Each scene shows the same named points in several views. A view is turned or mirrored, shifted and resized as a whole, has a little noise and may leave points out.

Scene 1
View 1
bere: [ -8  -5  26  30 -18  10   6  20 -32 -13   2  14  20   7   0 -29   2   5
 -15 -18  17   1]
nini: [ 18  -4  -3  -2  15   6   3  19 -25   4 -13   0  11  -5  25   0  18  -8
  -9  -6  40   1]
zepo: [  7  13  10  25  -3 -10  13  26 -23   5  24  54  13  22  13 -23   9  24
  -8 -28  21   6]
pomo: [-29   9  33  59   9  -7 -13 -13 -18 -33   5  25  27  -9  -8 -16  43  16
 -12 -40 -10  15]
Mav: [ 21  -6  38  -3 -14  16  16  39  -6 -18  -1  -9  11  -1  24  -6  30  -2
   6  -5  24  13]
Zoz: [ 10 -14   4  29 -12  10   0   8 -31   6  -2   5  16 -25  26 -10  24   6
 -23   3  15  10]
fira: [ -1   6  33  26   7   0   1  17 -11 -24   5  22  20  -4  10  -4  45   8
  -2 -21   5  15]
Bab: [ -1   1  -6  27  14 -11   4 -15   5   3  -8  -4   6   4  17 -30  16  26
   1 -38  31  10]
zoze: [  4   9  28   5  -2   1  22  31  -6  -9   7  18  11  39   3 -34  -3  11
  12 -37  33   1]
vudos: [  7 -16  14  10   0  10   7   7  -8  -9 -19 -28  12 -12  19 -14  19  -4
  -2 -11  33   9]
tudul: [ -6 -20  12  24 -23  14  17  -1 -15  -2 -14 -26  11   7   7 -49 -23  12
 -10 -21  36  -2]
kana: [ 13  -1  28   5  -4   8  14  31  -7 -15  -1  -2  12   6  18 -11  22   0
   4 -12  25  12]
nar: [-15  -4  11  32 -22   9  15  15 -42  -2   1  21  16  28  -9 -49 -33  10
 -18 -30  30 -12]
Reti: [  0 -11  23  22 -19  22   6  23 -42 -12 -11  -1  21  -5   5 -16   4 -10
 -20  -4  21   1]
guti: [ -1   9  10  17  22  -8   9   4   1  -8  -7   7  11  15  10 -23  18  16
   8 -41  31   7]
fav: [  7  11  21  -4  10  -2  20  33  -8 -11   1  15   9  34   9 -23   2   4
  12 -32  40   1]
fab: [ -4 -11  10  31 -10   8   3   3 -27  -4  -3   3  16  -6  10 -25   8   7
 -17 -16  21   5]
View 2
pomo: [ -6   7 -19 -18 -21  24 -13   4   7  21  17 -15  -2 -27   3  32 -19  23
 -10  43 -23  -3]
fab: [ -7  -2  -5 -14 -10  20  -6   7   0 -10  -2  -4  12  -7   3  10  -2  11
  -8  16 -11  -5]
fav: [ 10   8 -19 -19 -13  27   4  10   3  11  -5  25  -3  -2  -3   2 -14  -5
  -9 -12   6 -24]
nini: [ -5   7   1 -14  -8  10  13  15  11 -17 -13   8  12  25 -16  20   2 -11
   1  -3  -6 -12]
nar: [ -8  -3 -17  -6 -17  37  -2  -3 -13 -14  -8   0   1 -22  14 -12  -4  11
 -26   2  12 -15]
Bab: [ -4  14 -15 -30 -11  16 -22  -9  16   8  -6   8  23   2  10   6 -11   9
   5  12  -5  -7]
Zoz: [ -9  -2   2 -14  -3  11   0  19   1 -20  -5  -7  10   3  -8  17   6  11
  -3  23 -18   4]
tudul: [ -1 -12  -1 -12  -9  32 -19  -3  -8 -14   2   9  26  -7  18 -11   0  11
  -5  -4  -2  -7]
kana: [ 13  -3  -5 -19  -7  21   3  26   3   5   3  18   1   1  -7  13  -7   1
   2   0 -12 -11]
fira: [  3   4 -13 -22 -10  16   1  22   9  15   5   1  -5 -10 -11  29 -14  10
  -1  23 -20  -7]
zoze: [ 10   5 -22 -21 -11  32  -1  11  -2  12  -5  22  -6 -12   4  -7 -13   4
 -11  -7   7 -21]
vudos: [  3  -7   5 -16  -9  21  -9  12   8  -4   8   9  24  10   1  15  -3   1
   9   2 -19  -6]
Mav: [ 17 -11   1 -19  -1  18   7  36   1   3   7  21   4   7 -12  15  -4   4
   5  -3 -17  -7]
View 3
bere: [  0  -4  -3  -1   4  -8  -7 -15   7  -2   3   1   7   6  -7  -3  -2   7
   5  15   3  13]
fira: [ -1   0 -28  16  -6   6   0 -20  16  -3   5   2  -4  12 -11  -1  -4  18
  12  17 -10  -1]
tudul: [  3  -9  15  -7   8 -11  -2  -8  -8 -17   7   0  11   1   8  -7  -1   4
 -11  23  -7  25]
fav: [ 11  -6  -4   3   4  -2   0 -21  12 -16  10   1  16  23   6   2 -21   0
 -13  12  -3  -3]
kana: [ 10  -6 -15   4   7   6   1 -11   2 -12   6  -6   3   9  10   1 -13  -2
   2  10  -9   3]
Reti: [ 6 -5 -3 -8  1 -6 -4 -8  2 -5  4 -3  4 -1 -1  0  5 -5 12 11  6 11]
zoze: [  5  -8  -1   4   8  -4  -3 -21  13 -11   8   3  17  22   2  -2 -23   7
 -14  14  -3   4]
Bab: [  2  -2   0   7  -9  -1  10 -17  -1 -24  14   6   2  10   5  -5   0  17
 -13  34 -24   4]
pomo: [-13  -1 -20  19  -9  -4  -2 -24  22 -16   4  11  -5   9 -21 -13  14  22
  18  22 -11  12]
zepo: [  5   2  -6   6  -9  -3  -5 -22  12   8   8   5  11  15 -10   6 -18  20
 -10  22   0  -4]
fab: [  3  -3  -2  -1  -4  -6  -1 -11   1  -7   7   1   2   0  -3  -1   5   7
   3  23  -5  11]
guti: [  6  -3  -1   5  -8  -3   6 -20   6 -19  15   5   9  15   3  -1  -5   8
 -13  26 -13  -3]
nar: [  1  -6  18  -8   2 -20 -11 -17   8  -2   5   7  18  10 -10  -3  -3   8
 -11  19  10  17]
Mav: [ 11  -7 -23   3  11  11   2  -7   0 -10   5 -11   1   6  13   0 -15  -4
   9   5  -9   4]
View 4
vudos: [  7   2   4  -9  -2  -5  -5 -11  -2 -10 -19   1  -6   0   4 -16   3  29
  -8  10   0   8]
Bab: [ -5  -8 -13  16   9   3  -3  -8  12 -11 -15  12 -16  -1 -10 -17  -2  31
  11   7  -1   1]
guti: [ -1   1 -14  12   9   8 -13   2   8 -13  -5   6  -5   0 -13  -9  -6  32
   4   0  -1   2]
zepo: [  2  13 -17  19  20   2 -19  21   0 -12  22   4   2  -6 -10 -14 -13  22
   7   3 -10  -6]
fira: [  5   6   5   8   7  -5  -7   4  -5 -25   8  -5  -3   4   7 -10   5  12
   7   0  -2 -17]
zoze: [  4  16 -10  13  17  12 -18   2   7   1   6  -3  14  -6  -9   1  -8  34
  -4   1  -9  -1]
bere: [  7  13  -8  -5  11  -2 -14   0   7  -4  10  -7   8   0  -2 -21  -8  10
  -3   9 -15  -1]
kana: [ 10  13   6   2   8  -1 -10   1 -10  -7  -2  -4   4  -3   5  -4   3  33
  -8   5  -4  -3]
Reti: [ 12  13  -2 -19   1  -8 -14   2   0 -10   3  -8   6   2   0 -23  -7  13
 -10  11 -11   6]
nini: [ 10   7  -3  -7  -4  -5 -14  10 -13 -24  -9   6  -9   1  -5 -16  -7  35
  -9   5   3  11]
Zoz: [  8   6  -1  -6   2 -17  -7  10 -12 -16   1   4 -11  -2   4 -35  -5  12
   1  17  -8   2]
fav: [  4  14  -9  11  13  12 -18   5   3  -7   2  -2  12  -2 -11   8  -6  40
  -6  -5  -4   1]
tudul: [  3   6 -12  -8   8   1  -8 -15  15  15 -12   2   2  -5  -7 -24  -9  24
  -8  18 -16  13]
nar: [  3  15 -25  -4  12   6 -21   2  21   7  13  -1  12  -3 -16 -22 -20  13
  -3  10 -21  11]
Mav: [ 14  15  15  -1   8  -5  -9   1 -18  -8  -4  -7   5  -5  13  -4   8  33
 -13   6  -3  -5]
fab: [  4   5  -7  -5   5  -7  -9   0   4 -10  -1   1  -4   1  -1 -27  -7  13
   0  11 -10   3]

In a view up to two points have been moved. Name them for each view, in the order of its rows, or write none.
view 1: guti
view 2: nini
view 3: fira
view 4: none
